The views of a scene show one set of named points, each view turned or mirrored, shifted and resized as a whole, with a little noise and some points left out.

Scene 1
View 1
Q297: .08; .02; -.07; .08; .01; .06; -.02; -.06; .04; .05; .10; .25; .13; -.07; .08; .06; -.07; .20; -.23; -.12; -.03; .12; .12; .38; .00; -.03; .04; .12; .10; .07; -.02; .00; -.15; -.25; -.25
Q718: .02; .07; .23; .02; .42; -.16; -.11; .10; .26; -.13; .23; .12; -.13; .01; .07; -.01; -.10; -.08; -.14; -.13; -.02; .13; .19; .34; .17; -.03; -.08; .02; -.09; .09; .12; -.13; -.16; -.14; -.13
Q101: .11; -.26; -.06; .14; .24; .09; .09; .42; .14; .17; .02; .16; .17; -.16; .03; -.01; -.18; .06; .04; .17; -.17; .18; .29; .07; -.01; .02; .04; -.20; .19; .17; -.32; .04; -.16; -.21; -.47
Q765: .05; -.01; .22; -.12; .29; -.11; -.18; .18; .19; .16; .15; .07; -.02; -.12; -.14; .01; -.02; .09; -.16; .05; -.14; .08; .22; .35; .13; .03; -.07; -.12; .01; .09; -.23; -.17; -.12; -.12; -.05
Q107: -.09; .04; .16; -.11; .23; -.08; -.08; .10; .19; .00; .09; .11; -.08; -.06; -.02; -.01; -.03; .02; -.13; .04; -.03; -.01; .13; .31; .07; .08; -.14; -.19; -.21; -.01; -.15; -.20; -.09; .06; -.02
Q756: -.15; .08; -.24; .10; -.23; .18; .30; -.10; -.03; .11; -.05; .26; .32; .10; .42; -.01; -.03; .36; -.23; -.09; .05; .08; -.11; .14; -.18; -.01; -.11; -.16; .00; -.07; -.04; -.06; -.02; -.06; -.17
Q998: .00; .13; -.02; .15; -.06; -.03; .23; -.28; .14; .06; .07; .08; .32; .07; .30; .05; -.08; .26; -.20; -.11; -.02; .29; .07; .19; .07; -.14; -.12; -.06; .09; .27; .00; -.01; .00; -.17; -.18
Q933: .02; -.25; .01; .08; .37; .04; .10; .57; .15; .14; .05; .17; .07; -.08; .12; -.07; -.16; .01; .01; .12; -.14; .11; .22; .04; -.03; .05; -.04; -.24; .07; .02; -.23; -.04; -.17; -.14; -.37
Q885: .06; -.03; .06; .03; .20; -.02; -.17; .04; .13; -.05; .12; .21; -.10; -.21; -.16; .04; -.11; -.03; -.08; .02; -.04; .01; .22; .41; .05; .07; .05; .04; -.08; .07; -.10; -.05; -.18; -.11; -.28
Q476: -.15; -.05; -.24; .04; -.08; .22; .16; .24; -.06; .09; -.04; .41; .14; .03; .35; -.04; -.03; .22; -.19; -.07; .05; -.07; -.11; .21; -.25; .08; -.04; -.15; -.03; -.31; -.06; -.10; -.12; -.05; -.25
Q996: -.06; .11; .02; .19; .07; -.08; .18; -.28; .21; -.26; .01; .09; .04; -.07; .12; .04; -.19; -.09; .03; .02; .04; .17; .18; .19; .06; -.02; -.08; -.12; -.29; .26; .02; .00; -.07; .04; -.28
Q378: .04; .11; .14; -.12; .00; -.08; -.23; -.29; .13; -.01; .09; .10; -.07; -.25; -.30; .09; -.01; .06; -.14; .05; -.03; -.02; .18; .51; .09; .10; .00; -.02; -.22; .14; -.23; -.13; -.07; .00; -.03
Q862: .09; .02; .12; .05; .24; -.06; -.19; -.03; .18; -.15; .13; .18; -.14; -.20; -.18; .04; -.12; -.10; -.05; -.02; -.02; .03; .26; .44; .11; .05; .05; .07; -.15; .11; -.03; -.05; -.18; -.10; -.26
Q880: .11; .12; .05; -.06; -.05; -.01; -.11; -.17; .04; .24; .15; .17; .21; -.04; .02; .09; .02; .35; -.36; -.15; -.08; .15; .09; .47; .07; -.07; .00; .14; .23; .11; -.09; -.09; -.08; -.30; -.04
Q406: .12; .11; .21; -.11; .11; -.14; -.27; -.22; .17; .09; .16; .05; .00; -.19; -.27; .10; .00; .12; -.21; .00; -.08; .11; .22; .50; .20; .02; -.03; .02; -.03; .22; -.19; -.12; -.09; -.14; -.01
Q752: .03; .03; .11; .04; .23; -.09; -.05; .03; .19; -.04; .14; .14; -.01; -.08; .01; .03; -.10; .02; -.11; -.03; -.05; .12; .19; .30; .10; .00; -.04; -.04; -.06; .12; -.05; -.07; -.13; -.10; -.18
Q524: -.05; -.09; -.26; .25; -.20; .17; .39; -.12; .05; .04; -.18; .15; .37; -.12; .22; .01; -.18; .17; .09; .20; -.03; .16; .12; -.04; -.14; .04; -.03; -.32; -.06; .23; -.29; .11; -.01; .02; -.44
View 2
Q378: .03; -.16; .19; -.17; -.01; -.01; .01; .09; .15; -.03; -.05; .17; -.12; .04; .05; .13; -.04; -.05; .10; -.04; .08; -.05; .13; -.32; -.04; -.02; .04; .04; .01; .10; -.20; .01; .10; -.03; .09
Q406: -.03; -.14; .16; -.14; .03; -.04; .02; .09; .07; -.03; -.01; .14; -.16; .02; .04; .15; -.11; -.07; .13; .03; .15; -.07; .11; -.30; -.03; -.01; .01; .05; .06; .03; -.17; .08; .10; -.05; .12
Q101: -.03; .03; .12; -.20; .10; .17; .17; -.01; .06; .05; -.15; .11; -.17; -.01; -.02; .09; .03; -.02; .16; -.02; .00; .03; -.08; -.06; .15; -.11; .02; .03; .08; -.19; -.14; .18; .12; .11; -.15
Q880: -.09; -.14; .12; .06; .04; -.05; .06; .12; .02; .01; -.10; .01; -.18; .06; .01; .16; -.10; -.05; -.01; .12; .26; -.14; .05; -.18; .07; -.02; .12; .04; .02; -.07; -.14; .08; .06; -.03; .14
Q933: -.03; .08; .17; -.19; .10; .14; .13; -.09; .09; .05; -.09; .08; -.13; .05; .02; .04; .04; -.01; .13; -.06; .00; .05; -.12; -.01; .12; -.06; -.05; .01; .09; -.19; -.13; .17; .11; .16; -.10
Q862: -.01; -.04; .17; -.22; .05; .02; .03; .10; .04; .02; .00; .11; -.02; .04; .16; .06; -.04; -.07; .08; -.04; .03; .02; .07; -.22; -.02; -.06; .02; .02; -.01; .03; -.09; .05; .12; .05; .07
Q718: -.06; .00; .17; -.16; .09; -.06; .03; -.01; .03; .04; .05; .07; -.01; .13; .15; .01; -.10; -.07; .06; .05; .07; .00; .02; -.15; -.03; .02; -.04; .01; .01; -.06; -.08; .12; .10; .12; .14
Q998: -.02; -.16; .01; .03; .11; -.04; .18; -.02; .10; .07; -.22; .11; -.14; .15; -.02; .05; -.07; -.06; .00; .18; .07; -.17; .01; -.16; .11; -.03; .18; .04; -.05; -.11; -.13; .15; .11; .12; .08
Q476: .03; -.06; .19; .07; .01; .15; .07; -.08; .20; .04; -.18; .01; -.07; .15; .02; .03; .13; .05; -.12; -.09; .06; -.04; -.12; .02; .18; .02; .15; -.02; -.04; -.07; -.20; .00; .09; .14; -.03
Q752: -.02; -.06; .14; -.17; .08; .00; .07; .02; .08; .04; -.04; .11; -.07; .08; .09; .05; -.05; -.05; .09; .03; .05; -.02; .02; -.18; .03; -.02; .02; .02; .02; -.04; -.12; .11; .11; .09; .07
Q885: -.01; -.04; .18; -.19; .04; .06; .05; .09; .06; .00; -.03; .10; -.06; .03; .12; .08; -.01; -.04; .08; -.06; .05; .02; .03; -.18; .02; -.06; .03; .02; .01; .00; -.12; .05; .11; .03; .04
Q765: -.03; -.04; .22; -.15; .04; .01; .02; -.02; .10; .01; .01; .11; -.16; .05; .02; .12; -.07; -.05; .15; -.02; .12; -.01; .01; -.18; .01; .03; -.07; .02; .11; -.05; -.18; .11; .11; .04; .06
Q297: -.05; -.09; .12; -.02; .06; .04; .09; .10; .03; .03; -.13; .03; -.11; .05; .05; .09; -.03; -.02; -.03; .05; .13; -.08; .01; -.12; .11; -.07; .14; .04; -.02; -.06; -.11; .07; .08; .03; .04
Q524: .10; -.13; .00; -.11; .09; .15; .24; -.06; .20; .08; -.34; .20; -.16; .08; -.08; .04; .09; -.01; .06; .04; -.11; -.10; -.03; -.13; .20; -.11; .21; .04; -.06; -.08; -.20; .11; .16; .16; -.14
Q996: .08; -.13; .01; -.20; .11; .00; .17; -.04; .15; .08; -.18; .22; -.01; .15; .09; -.05; -.01; -.07; .08; .08; -.13; -.08; .07; -.24; .02; -.06; .13; .04; -.09; .01; -.12; .11; .16; .18; .05
View 3
Q101: -.04; -.03; .03; .02; -.08; .14; -.12; .03; .00; -.11; .08; .06; .28; -.06; -.06; -.15; -.19; .07; -.04; .01; .23; .32; .01; -.01; .16; .08; .11; -.04; .05; .08; .13; -.09; -.13; -.16; .01
Q756: -.07; .10; -.08; -.03; .02; -.09; -.17; .12; .02; -.04; -.18; .00; .01; .01; -.16; -.29; -.13; -.11; -.16; .09; .04; .10; .08; -.17; .07; .00; .00; .05; -.05; .10; .25; -.14; .05; .02; .17
Q297: -.07; .04; -.09; .04; -.09; -.07; -.11; -.08; .05; .02; -.13; .02; .05; -.02; .02; -.13; -.18; .06; -.09; .08; .04; .03; .05; .07; .09; -.04; -.05; -.01; .01; -.01; .18; -.11; -.04; -.05; .05
Q718: -.11; -.07; .11; .15; -.07; .04; .09; .01; .00; .04; -.12; .01; .13; -.11; .08; -.13; .01; .11; -.09; -.05; .09; .16; .08; .18; .01; .03; -.14; .09; .14; .00; .09; -.09; -.05; .03; -.09
Q880: -.10; -.01; -.08; .09; -.14; -.12; -.15; -.14; -.01; .06; -.17; -.01; .09; .00; -.01; -.09; -.12; .11; -.17; .10; .11; .07; .13; .08; .03; -.11; -.11; -.09; .01; .05; .16; -.02; .03; -.05; .11
Q476: -.03; .12; -.07; -.08; .00; -.02; -.07; .17; .10; -.02; -.07; .00; -.03; -.07; -.06; -.29; -.13; -.17; -.18; .06; .08; .12; .01; -.12; .19; -.01; -.01; -.03; .02; .10; .12; -.20; -.02; .00; .07
Q885: -.06; .01; .01; .05; -.12; .05; -.01; -.02; .05; .03; -.03; .02; .16; -.09; .11; -.12; -.15; .06; -.02; .01; .10; .10; .10; .22; .09; .06; -.07; .00; .09; .06; .10; -.13; -.17; -.02; -.04
Q933: -.05; -.03; .08; .04; -.06; .16; -.02; .12; .01; -.10; .07; .06; .23; -.10; -.04; -.19; -.11; .01; -.10; -.04; .23; .35; .00; -.02; .18; .07; .05; -.04; .09; .09; .06; -.11; -.11; -.10; -.05
Q378: -.07; .03; -.02; .05; -.19; -.02; -.07; -.06; -.01; .13; -.11; .00; .21; -.03; .13; -.12; -.14; .06; -.03; .08; .09; .01; .26; .32; .00; .06; -.13; -.02; .05; .18; .17; -.10; -.16; .07; .06
Q406: -.10; -.03; .00; .11; -.20; -.04; -.06; -.13; -.03; .10; -.13; .00; .23; -.02; .09; -.07; -.11; .15; -.07; .06; .13; .06; .23; .29; -.03; .01; -.14; -.05; .07; .13; .15; -.04; -.10; .01; .05
Q752: -.09; -.03; .05; .10; -.09; .04; .00; .00; .00; .02; -.09; .02; .17; -.07; .04; -.13; -.08; .09; -.06; .00; .11; .14; .11; .15; .03; .04; -.07; .05; .08; .06; .13; -.10; -.08; .00; -.01
Q862: -.08; .00; .05; .08; -.11; .05; .03; -.04; .03; .04; -.06; .02; .17; -.10; .13; -.10; -.13; .10; .00; -.01; .06; .07; .11; .27; .05; .07; -.09; .04; .11; .04; .11; -.14; -.17; .01; -.07
Q107: -.09; .00; .07; .05; -.11; .04; .03; .10; -.01; .06; -.08; .00; .19; -.08; .06; -.19; -.02; -.02; -.12; .00; .14; .17; .20; .18; .03; .08; -.12; .00; .09; .20; .11; -.11; -.10; .09; .00
Q524: -.04; .10; -.04; -.05; .01; .07; -.25; .13; -.02; -.12; -.06; .05; .22; .03; -.15; -.28; -.26; -.01; .04; .06; .10; .18; .12; -.11; .07; .16; .15; .12; -.08; .13; .31; -.16; -.12; -.04; .15
Q765: -.08; -.06; .05; .09; -.16; .04; -.01; -.02; -.02; .06; -.05; .02; .24; -.08; .06; -.12; -.04; .07; -.13; .02; .21; .21; .16; .19; .05; .02; -.10; -.10; .10; .16; .07; -.05; -.08; -.01; .01
Q998: -.11; .00; -.01; .11; -.03; -.06; -.18; -.02; -.05; -.04; -.22; .01; .12; .02; -.14; -.18; -.10; .11; -.10; .05; .06; .13; .12; -.07; -.05; .01; -.03; .13; -.04; .02; .29; -.05; .06; -.02; .12
View 4
Q752: .09; .00; -.11; -.15; -.04; .02; .19; .15; -.09; .12; -.12; .23; .26; -.13; -.22; .12; .03; -.22; .26; .00; .00; .19; -.02; -.06; .08; -.01; .19; -.09; .05; .22; -.10; .05; -.17; .41; -.42
Q998: -.14; .14; .01; -.26; -.14; .06; .14; -.16; .02; .09; -.36; .17; .18; -.14; -.19; .39; .10; -.18; .17; .24; .10; .22; .08; -.12; -.12; .12; .23; .15; -.15; .15; -.25; .11; -.01; .44; -.54
Q996: .00; .17; -.04; -.24; .11; .13; .04; .00; -.24; .13; -.38; .52; .08; -.18; -.27; .28; -.04; -.16; .38; .11; -.10; .26; -.13; -.22; -.06; .09; .35; -.13; -.14; .40; -.16; .13; -.12; .37; -.48
Q297: -.03; .03; -.04; -.20; -.06; .12; .22; .02; .05; .06; -.16; .06; .18; -.05; -.17; .17; .09; -.12; .14; .14; .11; .02; .05; .01; .01; .01; .03; -.07; -.10; .03; -.12; .05; -.07; .37; -.42
Q880: -.03; .06; .01; -.21; -.15; -.02; .24; .07; .16; .09; -.16; -.07; .30; -.11; -.21; .32; .20; -.21; -.02; .12; .18; .02; .05; .00; .10; .12; .05; .03; .00; -.06; -.17; .04; -.06; .39; -.51
Q107: .12; -.03; -.13; -.19; -.07; .01; .15; .22; -.15; .17; -.17; .32; .32; -.13; -.31; .15; .14; -.28; .32; -.14; -.01; .28; -.07; .12; .14; .08; .20; -.12; .23; .28; -.01; .11; -.11; .30; -.41
Q524: -.24; .17; -.09; -.38; -.21; .17; .10; -.18; -.25; .13; -.53; .52; -.01; .12; -.20; .50; .09; -.11; .37; .12; .09; .00; .14; .11; -.24; .10; .20; .11; -.40; .49; -.05; .20; -.05; .33; -.29
Q765: .15; -.05; -.17; -.15; -.18; -.14; .24; .28; -.09; .16; -.04; .18; .38; -.09; -.24; .17; .11; -.33; .20; -.15; .05; .14; .03; .06; .17; .00; .15; -.03; .15; .21; -.05; .03; -.23; .43; -.39
Q756: -.23; .04; .01; -.34; -.23; .28; .13; -.23; -.01; .05; -.47; .20; .10; .02; -.20; .31; .26; -.04; .28; .17; .15; .18; .11; .24; -.18; .17; .08; .11; -.07; .18; -.12; .20; .20; .20; -.46
Q862: .16; .03; -.09; -.12; .16; .06; .19; .26; -.09; .14; -.05; .25; .23; -.16; -.24; .04; -.02; -.21; .25; -.03; -.05; .08; -.13; -.12; .18; -.02; .14; -.31; .03; .17; -.04; .02; -.22; .38; -.40
Q406: .13; .11; -.06; -.17; -.01; -.16; .20; .31; .03; .20; -.08; .16; .35; -.18; -.31; .34; .13; -.35; .02; -.06; .08; .04; -.14; -.13; .25; .12; .15; -.17; .09; .07; -.10; .01; -.22; .41; -.45
Q476: -.14; -.11; -.08; -.28; -.21; .36; .17; -.11; -.06; .01; -.32; .17; .10; .11; -.18; .04; .23; .02; .38; .03; .12; .14; .13; .43; -.11; .06; -.03; -.03; .05; .21; .02; .19; .17; .16; -.33
Q885: .12; .00; -.12; -.14; .05; .07; .21; .23; -.10; .13; -.06; .23; .21; -.07; -.24; .08; .00; -.20; .23; -.06; .01; .02; -.06; -.02; .15; -.02; .09; -.25; .00; .17; .00; .04; -.20; .37; -.35
Q718: .18; -.07; -.10; -.07; .01; .03; .19; .16; -.08; .09; -.04; .15; .30; -.24; -.19; -.05; -.04; -.25; .32; .00; -.07; .38; -.04; -.13; .10; -.05; .23; -.08; .18; .17; -.13; .03; -.17; .44; -.52
View 5
Q756: .05; .02; .02; -.01; -.11; .09; -.19; -.09; -.08; .04; -.08; .28; .01; .23; -.01; .11; .20; -.08; -.09; -.17; -.08; .06; .16; -.04; -.12; -.19; -.14; -.08; .10; .02; .16; -.12; -.15; -.05; .07
Q718: .11; -.02; -.18; .11; .01; -.13; .06; -.07; -.15; -.04; -.03; -.03; -.04; .04; .08; -.11; .20; .04; .01; .10; -.05; .12; -.03; .01; .03; .03; -.06; .00; -.13; .09; -.01; -.01; -.09; -.20; -.22
Q406: .11; -.08; -.16; -.06; -.12; -.15; .05; -.08; -.19; .04; .14; .02; .11; -.01; .15; -.02; .17; -.10; .12; .02; .00; .04; -.21; .02; .08; -.04; .01; .05; -.05; .01; .10; -.11; -.22; -.22; -.20
Q107: .07; -.05; -.21; -.04; -.07; -.10; .09; -.13; -.11; -.08; .08; .05; -.06; .05; .01; -.06; .25; -.01; -.05; -.10; -.06; .18; -.06; .04; .00; -.08; -.02; .03; -.09; .07; .07; -.09; -.13; -.23; -.11
Q996: .10; .09; -.01; .18; -.10; -.07; -.18; -.17; -.15; .07; .14; .16; .03; -.03; .08; -.01; .32; .13; .03; -.14; -.08; .17; .05; -.04; .05; -.07; -.10; -.18; -.11; .10; .12; -.15; -.12; -.28; -.16
Q933: .10; .05; -.11; .02; .03; .09; .17; -.25; .06; -.09; -.07; -.02; -.02; .02; -.01; -.13; .16; .04; .07; -.21; -.05; .24; .18; -.04; -.11; -.02; -.17; .08; -.10; -.12; -.01; -.18; -.05; -.15; -.13
Q297: .12; -.03; -.01; .02; -.05; .02; -.03; -.07; -.05; .10; -.06; .10; .10; .08; .09; .02; .12; -.14; .09; .00; -.04; .01; .01; -.02; .00; -.07; -.09; -.03; .01; -.02; .02; -.08; -.17; -.10; -.09
Q885: .15; -.04; -.10; .02; -.01; -.06; .08; -.14; -.01; .07; .05; .00; .03; -.06; .06; -.06; .18; -.09; .09; -.05; -.06; .12; -.09; .01; .05; -.05; -.04; -.03; -.10; .02; -.05; -.06; -.14; -.24; -.13
Q378: .11; -.10; -.14; -.08; -.13; -.14; .03; -.10; -.13; .06; .20; .05; .07; -.04; .10; .00; .23; -.12; .08; -.06; -.04; .08; -.25; .04; .10; -.11; .04; -.02; -.06; .06; .07; -.10; -.22; -.29; -.12
Q101: .12; .04; -.03; .01; -.02; .10; .12; -.24; .05; -.01; -.03; .02; .08; .00; .04; -.06; .14; -.03; .16; -.23; -.03; .16; .14; -.07; -.08; -.04; -.14; .05; -.06; -.17; .03; -.21; -.11; -.13; -.12
Q752: .11; -.01; -.12; .05; -.04; -.08; .04; -.11; -.11; .01; .02; .02; .02; .02; .08; -.06; .20; -.01; .07; -.03; -.05; .13; -.02; .00; .02; -.03; -.07; -.01; -.09; .03; .04; -.09; -.13; -.20; -.16

Which points are out of place in each view (at most two, in the order of its rows)? Write - if all are in place.
view 1: Q996
view 2: Q880
view 3: Q297
view 4: Q524
view 5: Q101
